Each scene shows the same named points in several views. A view is turned or mirrored, shifted and resized as a whole, has a little noise and may leave points out.

Scene 1
View 1
nel: [-15 -14  14   0   6   9  20  13 -16  -4]
Lol: [-40 -15  15   3  23  -2  26  12   4  -5]
tigen: [-17   0  17   2  14  15  13  12  -4   9]
vulu: [ -3 -17  14   3  -2  13   1  -1 -25 -20]
zem: [-17 -20  17  -1  11  11   5   2 -22 -13]
lalat: [-17 -15  25  -8  24  18   0   8 -39   4]
Beg: [-36 -12  13   5  22   2  15   7   6  -7]
kemod: [-19  -9  15   2  11   9  20  14  -9  -2]
Tife: [-16 -19  13   1   5   4  30  22 -19  -7]
Bivuv: [ -3  -3   2  19 -17   5   7  -8  19 -28]
zil: [-26  -8  13  10  14   8  -2 -10   8 -16]
namaz: [-15   3  17   3  16  22  -3  -1  -2   4]
View 2
Beg: [ 19  -1  16   2 -12 -14  17 -16  -3  -6]
kemod: [  6   2  12   0  -3 -14  13 -19  -7   5]
zem: [  1   2  12  -1   1 -26  13 -28 -14  -6]
vulu: [ -8  10   2  -6  10 -31   8 -24 -14 -10]
Tife: [ -3   4  19   0   1 -19  11 -10  -7  11]
lalat: [ -4  -7  17   3   1 -19  17 -43 -25   3]
Bivuv: [  9  18 -15 -12   5 -23   2  -2   7 -18]
tigen: [ 15  -2   2   4  -7   4  13 -22  -3  13]
Lol: [ 26  -1  23   2 -18 -17  20 -11  -1 -12]
nel: [  0   3  14  -1   0 -20  13 -17  -8   6]
namaz: [ 10  -1  -8   1  -2  -7  12 -33 -10  -5]
View 3
tigen: [ 27  11 -15  -3   2 -16   9   7   3 -16]
Lol: [ 36  21 -28  17  11  -5 -16   5  31 -23]
kemod: [ 31  15 -21   9   6  -9  -4   2  20 -17]
zil: [ 26   3 -29   1   7 -10 -11   3  23   2]
nel: [ 34  22 -15   5   8  10   8  19   5 -15]
lalat: [ 10  26 -25 -13  -6   0  10  30 -12 -45]
Beg: [ 30  16 -32   9   8  -7 -17   7  31 -15]
namaz: [ 15  -1 -30 -17  -5 -16   3   8   1  -4]
Tife: [ 42  30  -9  14  13  16   9  20   5 -22]
zem: [ 17  11 -25 -18  -1  12   8  25  -8  -9]
View 4
namaz: [-39   9   7 -17 -20  17  12  -7  16  11]
zem: [ -8  -2   4 -11 -22   3  16  -9   5  19]
Beg: [-28 -10  11 -33 -29  -8  27 -12  16  17]
zil: [-36  -2  11 -30 -33  10  27 -12  19  13]
nel: [-21  -6   2 -28 -31   1  20 -11  12  21]
Tife: [-12 -10 -13 -25 -33  -7   3  -5   9  34]
Lol: [-28 -16  10 -37 -31 -13  26 -11  17  22]
Bivuv: [-13   9  -2 -31 -61  38  35 -16  13  14]
vulu: [  3   6  -4  -5 -27  19  18  -9  -1  16]

In a view up to two points have been moved. Name them for each view, in the order of its rows, or write none.
view 1 | zil
view 2 | tigen, Lol
view 3 | kemod, zem
view 4 | nel
